Each row is a point on a tangle of strands that fork, close into loops and nearly touch. The rows are in no order.
In the rows, zero is written as 128.
Two points are linked if the straight distance between their rows is under 141. Some points are linked to none.
Mevaz: [150 128 112 192 122 173 109 129 116 121 139 146 114 169 164 159 149 120
 120 171 136 102 131  94 148 168 139 109 130 101 153 113 129 102 179 163
  97]
pevub: [ 90 125 120  87 105 139 105 177 170 150 134 148 216 104 135 143 145  79
 110  95 124 137 121 172 154 135 106 175 110 152 129 130 111 155  76 108
 127]
lasa: [138  73 124  88 145 122 137 153 121 121  72 109 128 113 142 166 151 134
  80 103 104 140 106 134 101 115 149 144 109 138  89 108 157 110  85 148
 172]
Tof: [121 126 149 112 123 166 137 150 116 104 139 168 194 109 130 117 159 102
  91  53 144 186  92 144 149 102 143 145 142 113 129 119 154 158 113 110
 125]
boba: [108 161 137 152  95 170  76 137 129 156 187 154 197 167 147 131 143  85
 133 122 159 136 144 144 187 151  70 153 119 105 153 101  91 142 103 100
  95]
ripaf: [100 155 115 125 146  94 130 100 147 131 137 101  98 143 131  97  89 179
 150 157 124 101 129  91 116 116 127  58 183 126 153 159 147 140 200 102
 147]
Betem: [150 180 137 153 117 120  97 151 169 107 119 161 142 145 135 157 118 139
 122 165 155 111 101 120 126 133 116  99 155 109 180  99 112 171 145 121
  95]
povo: [121 161 172 141 146  67 138 104 138 142 130 110  92 107  75  84  85 164
 160 118 117 157 114 118  66  99 129  96 171 118 117 135 118 141  96  80
 150]
domu: [ 93 152 140  97 114  99 103  90 120 132 141 109 121 145  91 138 111 120
  81 106 149 136 137 171 103 162  88 181 129 118 147  65 120 126 129  54
  54]
Fen: [102 155 122  68 109 115  94 134 117 122 124 147 158 113  92 151 119  79
  79  78 135 155 122 170 111 148 105 158 128 129 135  75 119 126 109  80
  73]
Fezu: [110 194  88  62 102 129  83 141 129 126 118 200 176 117 111 106 110 110
 144 108 119 132 129 143 172  99 109  84 129 190 132 130 131 140 114 141
 108]
paruf: [159 168 148 169  95 182  87 128 113 103 130 206 149 156 152 122 143 130
 144 128 155 136  75 100 160 115 136  56 140 121 188 123 151  99 117 134
 120]
viv: [143 164 133 188 103 121  82 124 155 126 158 109 139 195 175 138 162 135
 136 157 129 114 120 108 167 178  95 146 128 103 168  74  90 125  98 148
  72]
pesil: [113 126 128 133 180 143 118 149  98 125  93 128  95 149 154 147 143 133
  58 124 130 158  93 116  93 110 143 122 132 116  99 128 202  84 124  98
 167]
benif: [186 152 140 200 137 103 108 140 152 108 131  94  97 197 158 149 145 164
 170 169 137 106 119  97 132 148 125  96 108 108 135 109 117  95  92 182
 117]
Zuzuz: [ 94 139 115 154 143 117 133 100 183 158 143  91  96 151 151 118 111 197
  97 156 160  84  92 112 116  95 114  77 191 110 182 170 181 146 182  79
 158]
zuse: [ 96 177  98  80  92 129  78 121 145 135 152 188 161 113 109  96 108 125
 112  86 148 137 109 162 167  73 100 109 137 168 162 114 141 158 143 104
  84]
dore: [168  88 159 182 105 176 160 135 143 126 159 145 177  94 131 124 161 115
 133  90 199 148  86 155 122 106 139 121 157  76 147 128 118 191 104 126
 134]
bobop: [163  92 159 123 151 148 161 147  63 118 116 124 118 120 137 165 136  99
 155 125  89 151 160 123 132 144 154 150  95 119  73 118 115  69  96 156
 167]
Naba: [ 97 115  63  82  85  57 108  87 128 129 134  69 103 150  77  73 118 134
 123 121 132  90 148 190 120 176  85 157  91 161 148  90  96 133 133 128
  40]
dob: [112 161 146  92 114 134 111 145 108 122 123 177 160 116 100 104 126 115
 148  55 123 179 102 137 135  87 111  78 127 148 125 114 156  95  64 110
 142]
Narir: [ 96 129 135  74 107 166 113 179 134 150 158 175 197 112 113 103 139  47
 145  46 105 163 163 187 180 125 125 160 106 154 108 154 127 152  89 113
 133]
revuv: [101 152 124  57 131  93 153 124 179 159 124 131 170  79  97 119 109 136
 139 144  93 115 144 144 121 113 101 161 134 152 115 149  90 163 120 107
 143]
kov: [147 106 120 122 150  81 176  84 146 131 144  67  94 112 118 176 105 158
 149 174  77  71 175  98 117 197 148 169 127 105 146 124  59 130 194 150
 100]
Vaz: [130 142 138 144 118 189 100 118  60 109 155 172 117 165 140  89 150  79
 130  59 172 175 117 153 162 119 129 130  98 107 123 131 179  86 100 108
  98]
fos: [101 128 112  84 120 158 115 151  91 126 141 155 165 128 121  96 149  41
 108  60 110 175 144 187 165 140 132 188  74 145  86 125 132 143 100 125
  82]
Fota: [108 123 128 184 132 184 124  88 110 150 176 137 102 140 134 110 145 117
  96 106 177 155 133 142 122 140 119 147 134  62 157 139 155 115 176  80
  99]
Baz: [ 96 138 131 101 128  40 146  97 183 130 119  93 104  88  69 106  79 152
 112 141 143 109 123 147  53 130 116 149 159 155 131 128 124 187 117  51
 118]
Lop: [154  89 166 165 142 125 144 138 152 146  84  57 116 120 138 165 131 192
 145 155 147  90 117 105  75 141 119 131 158 125 138 126 115 113  68 138
 208]
fuziv: [137 147 136 126 129  84 159  69 124 127 153  88  86 123  97 139 100 148
 156 148  84 112 177 107 109 169 136 122 158  99 155 120  74 143 205 124
  82]
Gudoz: [154 185 107  86 114  96  90 188 123  86 100 190 165 135 112 157 123  68
 144 151 111 114 136 154 153 146 141 110 103 167 101  85  91 140  90 153
  91]
Fovo: [114 117 105  88 119 110 114 136 134 114  81 127 128 101  94 138 128 143
 134 112 107 117 119 134  94 111 126  66 122 173 123 117 120 114  98 130
 154]
lir: [ 96  67 134 116 114  69 179  57 141 163 140  59  88  80  88  80  99 157
 130 128 106 115 171 148  73 139 118 160 144 119 122 150  89 157 158  95
 114]
tun: [156  67 186 146 125 132 198  95 120 177 131  83 145  57 123 127 135 169
 148 106 123 127 145 141  79 106 131 162 185 113 116 149  85 154  93 145
 215]
gide: [101 138 122 151 155 185 110 128  86 137 128 157 108 170 178 110 147  88
 109 141 121 134 144 113 179 120 132 151  84 130  97 173 194  88 145 142
 156]
bil: [ 65 116 103 118 138  73 134  82 154 151 155  28  79 174 114 101  80 165
 129 178 127  70 177 125 104 161  95 104 180 130 132 156 159 132 185  63
 104]
Bomuf: [140 125 134 117 138 114 135 133 109 116 128 120 123 122 114  96 137 118
 134 110 125 175 136 135 133 105 143 143  97 125  90 129 138 142 125 158
 119]
Vuvof: [148 121 138 170  89 145 145 126 165 119 161 134 180 120 124 102 160 137
 152  94 174 142 103 138 154 107 111 123 142 100 167 119 100 181 122 157
 108]
gozov: [ 93 108 116 108 112 117 105 115 164 140 132  94 165 134 129 143 148 101
  80 132 151 107 139 162 127 172  83 240  85 118 141 104 102 147 107  93
  85]
Rab: [105 152  87  68 109  27 116  86 152 121 123  61  86 143  82  90  97 156
 133 137 119  83 129 143  99 170 122 136 135 168 164  82  96 161 145 107
  50]
mos: [152 134 102 127 159 118 141 135 120 129 156 107 105 121 112 155  93  87
 180 191 108 104 191 115 170 127 144 158  85 155  81 164  88 124 153 159
 140]
Fovu: [133 150 113  63 140 134 117 189 126 139 107 178 169  78  94 160  92  71
 192 133  76 127 174 136 132 138 135 111 135 158  87 161  97 109  82 121
 170]
nup: [164  90  94 126 152  91 143 142 116  98 116  89  82 133 125 140 120 145
 153 172 115 105 142 124 134 128 170 130  77 155  78 121 116 128 140 213
 120]
dases: [117 159  90  76 116 112 113 120  77 114 122 150 131 128 109 112 126  94
 118 122  86 130 141 151 134 148 125 103 103 155 115 103 110 110 141 148
  76]
buta: [123 120 132  72 107  62 145 108 132 110 113  81 132 104  73 110 126 136
 126  95 128 142 112 147  73 174 109 188 109 138 147  80  70 131  88 120
  78]
deg: [163  93 109 154 109 130 147 119 143  82  96 146 106 133 145  90 154 193
 129 114 157 126  81 100 132  85 172  69 139 138 158 108 180 155 167 205
 110]
vatal: [184 131 180 149 169 144 146 127  83 119 124 148  83 122 131 100  93 144
 190 160 109 164 135  98 144  75 183  98 143 142  90 189 163 107 113 166
 209]
kul: [116 166 131 172 139 159 108 155 134 126 129 164 137 159 176 109 137  93
 135 157 136 142 151 105 201 106 141 149  92 149  92 183 176 150 130 151
 150]
luten: [104 104  96  78 138  77 127 122 118 129  65  99  81 115 107 141 104 174
 119 134  79 108 120 104  65 122 131  75 136 166 117 119 149  92 123 119
 161]
bima: [122 132 158 160 149 186  97 162 100 126 127 173 125 152 137 118 149  78
 132  77 163 162 119 159 127  96 142 125 104 124  95 157 194  95  73 102
 149]
tazag: [125  94 152 133 113 136 160 114 128 143 134  80 155 113 116 134 152 123
 137 102 136 140 142 137 124 165  87 204 109 103 111 120  82 145  78 131
 145]
vere: [146 126 126 148 127 124 125 147 159 122 113 112 137 129 123 172 120 125
 155 168 119  88 143 117 112 153 118 133 108 137 132 130  74 140  99 157
 143]
ler: [155 147 123 162  83 121 116 109 143  91 149 144 133 143 129  79 147 159
 154  93 164 137  94 123 183 101 110  92 138 133 175  97 111 166 143 189
  74]
Dav: [152 139 125  64 158 117 151 161 124 128 110 149 148  79 113 176  93 110
 162 157  60 108 157 102 135 126 161 112 121 161  96 151  88 112 126 151
 183]
Gega: [ 93 105 109  85 116 125 144  96 136 136 153 102 170 110 122 106 148 105
  82  98 133 150 139 170 135 136  92 210  90 107 128 114 106 159 147 103
  81]
Fadi: [152  72 181 118 111 128 197 116 141 160 118  67 166  79 121 128 140 155
 138 105 111 127 130 124 115 146 119 184 144 114 119 125  60 151  79 155
 185]
bafeb: [183  70 138 204 131 161 153 119 102 123 119 119  64 135 143 115 138 185
 179 126 152 147  98 128 108 112 165  75 139 106 143 149 158  84 132 181
 164]
muz: [108  69 106 130 119 169 126 114 106 126 136 129 135  91 141 118 170 162
  78  40 168 148  80 130 112  94 135 121 103 111 163 106 169 107 133 103
 116]
Zad: [157  84 117 195 139 180 140 112  82 119 141 142  82 144 160 138 148 141
 133 146 132 145 132 104 142 155 166 123 116  85 130 127 139  75 181 161
 118]
bas: [113 125 111 112 157  81 155  82 127 128 140  83  59 131 125 120  79 180
 140 164  76  80 143  83  87 146 156  65 197 124 145 137 129 115 217 102
 128]
pibib: [ 98  94 132  75 121 147 161 116 117 151 124 123 173 107 118 132 153  77
  81  92  81 157 156 155 121 153 130 200 112  99 116 138 100 133 144 100
 105]
zemun: [128 160 125 133 135 131 116 135 164 113  91 141 129 155 173 162 151 164
  96 154 125 115  81  81 136 119 127  95 150 113 159  96 136 133 161 147
 126]
Vepaz: [160 102 171 126 146  88 164 118 170 147  88  63 100  90 120 153  96 208
 174 153 110  83 132 102  66 121 140 121 176 158 135 139  88 138  85 148
 213]
gafe: [167 133 143 151 144 165 126 154  74 106 133 152 104 165 138 146 142  78
 159 132 115 155 144 125 151 141 147 121  85 126  83 115 130  70  97 168
 133]
bulan: [140 112 153 180 114 143 138 128 195 140 120 113 130 137 161 165 164 189
 101 112 169  95  64 107  89 138 119 133 167  72 208  92 113 134 108 123
 147]
nizis: [ 88  85 103 126 134 117 150  89 161 147 112  78 110 100 128 134 131 187
  96 127 130  98 117 119  89 123 108 124 159 128 156 133 138 134 154 109
 154]
vimu: [140 140 147 147 124 114 142 134 197 132  94 119 137 129 150 170 137 206
 118 133 136  82  78  84 105 108 124  94 189 107 182 109 117 150 128 153
 169]
Bep: [ 96 120  96  74 160  55 154  96 140 116 109  74  86 114  96 144  75 154
 126 176  77  70 154 103  74 160 150 101 147 147 133 121 104 131 188 101
 125]
kegu: [126 107 133 157 102 179  92 172 133 133 149 176 198 133 167 161 166  97
 117 117 146 136 108 114 153 141 117 111 120 116 143 113 118 122  80 129
 141]
gegum: [147 147 138 172 135 170 108 119  49 102 148 169  90 177 129  95 142  92
 157 115 146 168 140 113 152 139 132 101  92 105  96 131 153  65 128 158
  97]
Puvi: [117 175 116 102 144 147  95 187 130 137 122 168 141 122 104 147 108  54
 179 134 109 130 175 169 139 134 110 131  97 163  79 169 131 113  79 108
 147]
sas: [130 187 149 116 135 163 120 135 110 121 109 193 152 137 154 114 135 121
 110 126 129 169 100  88 172  95 153 106 144 129 132 148 179 134 156 130
 149]
Dafom: [188 145 197 145 143 158 145 169  88 106 105 189 126 146 148 111 124 117
 186 142 126 179 118 102 174  82 184 125 127 131  82 175 195 120  85 165
 199]
gomu: [132 130 158 166 145 143 151 119 163 139 140 116 138 117 145 148 155 157
  86 115 169 139  78 127 100 109 109 147 169  80 170 124 133 151 145  94
 137]
vasun: [107 123 135 148 165 131 153  73 110 162 150  60  63 162 131 112 119 147
 117 146 111 119 164 110 112 169 102 151 135  86 114 152 136  75 166  85
 139]
Nekol: [ 93 158 127 140 107 159  57 170 125 137 162 179 193 165 153 154 139  79
  84  96 181 130 110 162 161 118 100 158 108 123 152  82 133 139  96  76
  79]
Libo: [142 131 116 181 106 160 131 110 163 132 148 117 121 134 163 173 139 145
 143 156 109  84 147 105 141 165 120 108 147  96 185 129  82 121 196 155
 114]
Pape: [151 178 129 135 118 140  84 179 121 112 147 181 156 151 124 160 118  73
 166 171 123 115 153 115 145 148 123  95 120 149 114 123  91 118 109 140
 105]
ged: [185 160 144 184 141 115 105 158 121  87 117 132  75 195 134 135 122 134
 166 167 154 139 118 104 106 130 147  90 128 112 111 113 147  97  89 140
 125]
kat: [161 126 159 165  76 201  92 167 111 109 140 208 185 158 165 118 160  88
 136 101 179 158  79 114 190 124 136  99 123 104 169 121 151 115  85 124
 122]
saf: [162  84 177 122 125  94 188 107 133 164 108  92 117  54 117 136 103 201
 163 138 116 107 133 127  62  87 156 129 205 149 118 140  80 183  90 169
 217]
dete: [ 80 118  88 137 150 115 115  88 127 158 143  50  79 181 133 110 122 163
 112 165 118  92 152 109 127 169  92 103 143 120 132 143 162  80 170  84
 122]
lafi: [103 124 112 124 112 110 120 119 195 135  99 110 158 127 125 158 138 128
  88 174 146  82 135 132 116 160  89 191 116 132 147 114 105 165 133 102
 117]
kegi: [ 95 130  58  83 106  87  87  98 113 136 151  99 117 157 121  89 125 131
  80 117 141 121 122 185 152 139 102 151 109 157 146  76 138 151 166 120
  34]
tipaf: [137 104 116 163 147 142 121 136 120 129  90 105  76 163 162 140 147 175
  97 127 159 130  73 110  90 123 137 108 138 106 146 123 181  76 133 121
 156]
vedu: [ 90 141 107  78  96  32 130  79 201 118 126  66 107 113  72  97  86 191
 126 116 152  82 113 150  74 127 105 124 172 158 177  97 113 195 134  72
  68]
Vod: [173  84  85 136 158  98 158 131 105 108 109 100  53 127 121 150  86 165
 147 169 117  97 149 114 100 157 185 106 115 140 103 122 122 107 179 177
 123]
Bup: [133 159 140 132 135 125 147 133 130 105 150 143 134 123 110 109 124  87
 117 131 149 167 132 150 136 104 128 167 124 112  94 129 130 197 155 119
  86]
zek: [ 97 140 119 148 145 136 112  93  98 129 178 118  89 157 126  73 139 143
  82 108 166 172 108 133 130 121 125 141 133  97 138 119 188 118 191  73
  75]
lovo: [155 112 103 104 138  77 153 108 116 121 151  86  82 110  98 162  98 108
 166 189  86  70 176 121 150 179 140 173  83 155 121 126  53 121 152 165
 113]
bigu: [119 121  89 191  95 138  72 123 145 121 164 123 110 170 142 137 125 132
 114 141 186 101 133 158 139 147 107 118 125 123 168  90 134 142 158 116
  45]
gume: [128 115 114 141 138 107 141 136 185 122 101  75 126 135 142 169 135 143
 103 190 115  74 132 105 114 161 122 164 116 133 135 114 103 155 164 145
 139]
lim: [114 148 124 159 153 117 120 119 147 148 148  90 114 153 126 121 106 134
 143 183 139 112 163 126 143 131  95 141 121 127 109 177 134 153 147 117
 146]
Kelu: [ 91 151  90  99 106  91  93 102 141 107 153 130 123 127 105 103 116 148
  79 100 162 125 104 161 125  90 112 112 119 163 155  88 159 158 164 100
  52]
nikev: [156 157 139 162 127 162 116 178 132 112 119 181 136 122 124 150 107  99
 193 172 139 117 146 118 125 119 134  69 130 135 112 160 136 121 102 131
 163]
Disok: [123 139  87 160 113 155  84 135 110 105 144 168 114 162 140 122 138  98
  96 145 172 128 141 145 150 133 131 121  94 158 130 111 161 139 163 142
  64]
pes: [116  93 129 103 120 134 126 128 129 126 124 129 164  97 114 133 157 139
  92  46 162 148  82 136 105  91 124 143 131 108 149  94 134 127  91  99
 122]
tufo: [119 118 105 108 149 102 123 155 118 115  74 121  99 154 149 156 148 148
  77 137 110 130 106 107 104 131 126 125  94 154  83  88 188  87 106 150
 142]
gara: [155 101 145  88 114 145 138 153  99 110  90 158 149  92 117 142 122 125
 164 102  95 141 126 129 117 107 149  63 136 151 111 128 123  91  91 155
 171]
vif: [118 171 159 113 147  58 160 119 155 121 102 133 105  75  67 118  60 141
 149 150 124 140 136 131  34 119 142 109 181 133 116 124 104 174 111  68
 141]
Vikar: [165 121 158 155 125 116 125 160 154 110  88 110 133 135 120 175 133 146
 146 143 138 111 113 114  86 152 118 106 126 136 134 105 113 102  58 141
 156]
nater: [144  99 130 197 155 163 130 110  96 130 145 109  86 163 143 126 149 131
 127 125 175 149 125 126 113 158 119 151 115  64 131  99 136  86 137 115
 119]
Fetap: [134  80 141 113 135 151 179 120 113 144 127 133 176  93 127 138 141  98
  98 125 108 146 160 146 137 133 136 178 128 102 105 155 103 168 166 138
 138]
Tefo: [171 159 187 130 140 164 130 208 122 124 130 183 168 139 152 134 136  80
 172 131 106 176 139 110 193 112 162 134 131 128  74 167 155 119  90 153
 190]
zetik: [160 103 129 123 126 106 171  83  97 120 150 102  83  92  88 115 102 136
 177 127  89 136 169 125 108 160 165 117 128 119 128 124  51 113 168 158
  94]
vomor: [122 116 168 176 148 152 136 100  81 145 143  95  78 147 109 126 125 122
 142 129 152 149 152 139  78 161 108 138 142  76 120 143 121  76 123  84
 141]
voz: [156 138 145 162 140 189 108 190 103 123 113 190 118 138 129 147 126  70
 157 131 151 145 140 146 117 105 143  95 118 127  97 165 178 105  85 127
 180]
Sesi: [146 160 124 153 150 137 134 138 126 137 150 134 128 131 129 103 113  92
 166 171 124 126 164 105 170 108 142 129 108 141  86 194 136 158 158 149
 138]
Rofo: [116  67 102 103 135  63 161  94 124 128  91  64  71  89  88 143  89 160
 123 146 103  90 144 127  47 154 150 109 148 166 117 129 108 121 143 101
 148]
teko: [138 154  76  28 117  84 114 189 120 111  83 173 178 108 120 131 135  53
 118 150  76 108 136 177 151 146 162 157 102 168 108 119  79 143 110 149
  95]
lov: [150 174 128 120 145 145 136 111  76 100 121 180 114 146 155 117 133 131
 108 148 105 148 120  70 173 129 151  90 133 125 131 124 158 110 196 170
 111]
tirir: [131 117  80 145 124 131 121 167 111  94 117 162 125 131 155 141 151  84
 108 160 129 125 149 137 158 136 159 138  75 150  95 108 145 138 159 176
  88]
vol: [109 131  94  74  92 129 103 194 160 131 110 181 197 118 137 141 156  56
 110 116  98 109 121 165 170 143 141 161  88 173 121 136 101 149  87 152
 115]
vuto: [ 87 133 117  82 117 160  71 159 113 132 122 170 176 119 123 179 142  67
  55  77 152 129 110 180 121 131 118 167 108 135 139  87 138 112  99  54
  91]
gul: [152 145 103 156 108 116 121 118 159  97 135 118 106 160 159  73 144 187
 139 124 153 112  92  85 172  92 139  73 132 140 168 120 153 166 165 193
  94]
nev: [109  90 138 130 137  57 177  73 156 151 133  25  79 115  85  97  95 170
 149 172 121  92 171 132  91 167 122 198 124 138 104 156 105 160 146 107
 130]
Fip: [ 80 155 109 109 108 126  82 105 167 169 140 107 156 153 133 149 114 123
 134 167  98  68 170 126 153 156  50 151 107 149 141 140 103 115 119  99
 140]
leli: [101 175 116 128 119 135 100 136 183 142 146 158 158 133 146 134 118 135
 102 161 166 113 108 132 138 101  90 113 154 129 153 130 144 189 168  84
  98]
mefu: [135 210 154 108 141 157 120 188 148 121 114 208 179 124 150 134 119  80
 147 131 108 174 126 104 191 103 140 126 137 155 107 158 153 144 116 137
 162]
birop: [ 98 112 119 125 108 157 101 139 164 152 105 139 173 113 146 162 159 129
  94 121 128 111 113 124 119 124  98 118 130 132 144 130 122  97  88 117
 153]
sisen: [117 168 122  59 126 135 100 140  82 112 125 186 158 114  89 125 113  82
 143  84  90 151 145 154 134 122 120  93 122 158 100 118 137  99  96 113
 105]
dif: [111 141 143  91 126 153 147 148 138 165 144 151 177  90 126  92 125  87
 152  88  88 166 151 151 176 104 130 156 126 157  92 180 128 165 125 134
 156]
rono: [143  99 134  68 117 128 186 131 117 135 127 143 167  66 104  86 134 106
 161  87  74 172 144 147 160  92 164 134 139 138  99 164  86 164 141 171
 152]
naki: [102 125 147 142 142 155 136 125 156 158 132 142 160 115 173 142 155 152
  63 125 151 122  83 118 145  85 119 148 155  99 164 164 170 150 158  94
 166]
tek: [ 97 143 117 143 130 189  84 139  71 129 146 179 131 183 176 133 169  55
  89  97 133 151 145 138 170 134 121 161  84 121 110 123 183  81 114 113
 105]
gol: [162 187 139 167 132  82 105 121 160 121 137  84  99 200 159 135 140 182
 142 156 107 103 109  82 136 164 117 107 141 108 178  79 109 111 123 157
  90]
nusa: [139  81 138  67 130 127 156 159  91 124  93 119 157 107 125 176 142  72
 116 114  58 139 149 143 125 159 150 178  83 133  93 109  87  87  92 149
 156]
Vore: [172 122 151 137 180 108 166 134  85 126 130 128  88 101 139 136  81 132
 147 170 105 137 158 111 130  94 191 139 141 145  69 164 134 129 158 165
 178]
sigo: [162  90 148  93 125 146 174 144  96 117 116 158 163  70 147 122 132 123
 142 107  85 160 137 114 183  89 186 130 130 145 100 165 110 141 157 210
 164]
zoli: [136 103 135 194 116 172 138 101  97 138 143 131 100 126 138  83 136 147
 165 119 157 131 111 118 144 105 121  74 133 116 148 181 158 105 125 152
 164]
suke: [ 92 134 132 132 166 153 140 126 135 151 118 143 126 123 143 132 139 126
  62 130 131 152 110 124 107  91 124 153 139 107 107 162 204 131 142  84
 162]
gakoz: [106 139 112 149  99 168 108  83 118 140 149 135 120 135 133  84 131 173
 138 110 137 123 113 111 154 117 106  68 135 126 171 156 145 108 160 126
 128]
Fote: [150 115 112 159 134 134 125 123 127  98  99 148  92 135 136 109 135 170
 112 106 167 143  69 107 104  88 145  67 141 127 142 117 190 108 136 136
 123]
Kazup: [144 135 157 103 109 143 129 140 109  97 105 171 146 119 123  88 142 136
 172  78 117 180 109 120 154  64 139  73 124 157 114 133 169  99  79 161
 158]
ver: [153  99 128  76 141 128 158 177 118 120  94 148 156  92 148 159 133 105
 139 139  62 130 136 123 161 100 179 135 105 177  79 160 114 141 123 194
 193]
zazi: [112  95 140 184 117 206 106 146 125 162 156 159 173 152 189 147 171 104
 110 141 155 115 111 104 153 142 111 147 113  80 144 154 128 105 103 125
 169]
nubus: [ 85 153 133 158 136 139  91 122 164 163 147 122 163 164 157 137 144 143
 111 126 145 113 101 123 133 120  65 135 122 113 159 139 141 117  92  82
 153]
tuto: [143 137 192 161 152 116 153 100 108 146 125 112  90 115  92 122 107 153
 155 126 132 154 128 127  51 129 134 120 187  81 117 141 106  97  96  83
 175]
vitad: [154  89 167 163 129 180 146 176 116 113 142 170 190 113 142 141 161  88
 110  69 196 169  80 154 126 112 139 140 143  74 128 107 147 153  72 105
 152]
Niv: [154 101 107 131 132 125 140 140 107  94 109 140 115 130 151 108 148 130
 120 133 107 146 123 118 170 116 168 139  79 157  86 121 157 135 145 214
 122]
Nolal: [104 105 144 138 116 138 112 124 135 138 124  85 167 156 135 146 150 100
 119 118 150 118 144 132 124 206  82 216  87 110 130  87  97 112  73 113
 110]
Namib: [128  80 134 133 134  90 177  89 100 130 123  89  80  83  90 110 103 152
 135 125 100 139 151 125  72 133 162 127 140 130 114 134  94 129 141 129
 133]
Mes: [184 102 132 131 161 116 153 117  97 115 135 109  70 102 142 170  89 159
 167 172  92 112 152  81 132 110 179  96 136 141 113 136 107  86 148 170
 168]
Lubo: [131 142 104  69 124  94 149 100  98 120 143 133 124  90  80 108 111  93
 149 129  79 132 160 149 121 147 142 123 125 135 112 119  53 121 159 136
  86]
bobad: [134  84 159 113 134 139 154 151 121 129  92 137 135  78 127 155 142 149
  91  79 139 171  81 139  76  84 153 127 148 110 116 112 153 116  85 114
 167]
pumat: [103  94 116 158 133 121 166  82 187 171 149  74 110 109 149 124 126 206
 106 148 143  70 121 123  95 117 123 115 179  93 180 165 154 178 209 102
 143]
gik: [112 181 119 136 101 155  83 119 112 123 131 168 125 171 144 107 121 142
 140 125 147 124 103 105 158 114  97  51 126 153 164 139 159  88 126 142
 124]
Sila: [104 140  90 142 127  89 116 101 134 106 165 111  80 152 114  67 118 179
  96 112 167 143  94 134 131 108 120  98 145 135 149  99 179 152 194 106
  57]
tesot: [ 84 162 138 138 107 146  81 102 153 166 175 126 162 154 136 127 134 130
 109 136 135 117 151 144 158 135  44 154 125 104 167 130 109 111 125  74
 117]
fenav: [104 137 120 139 151  90 153 107 148 154 148  59  93 142  99 104 104 122
 127 179 141 118 184 141 120 136 108 190 108 124  78 168 121 169 156 105
 117]

A tip is a point with one link. Name the tips that can be reached along the links from each point below, in the order of the rows.
zoli -> domu, bafeb, Fip, zazi
Mes -> Bup, bigu, lov
Nolal -> Fetap
bobad -> muz, leli
benif -> viv, ged

A piece is two or more points that can be reached from each other along the links. Count, over all rows, the pieces, the separate loops (a circle has one, a figure eight two, a Y none), the forks (points with three links) and the tips (points with one).
pieces -> 6
loops -> 5
forks -> 16
tips -> 18

A fork is a point with three links, a tip a point with one. Leave the first point through the second and follow the links. Name the first fork or tip that comes.
sas / mefu -> Niv
Fadi / tun -> gozov
tipaf / Fote -> pes
bima / voz -> Narir
pes / Tof -> pesil
pesil / suke -> leli
Kelu / kegi -> vomor
pevub / vol -> Vaz
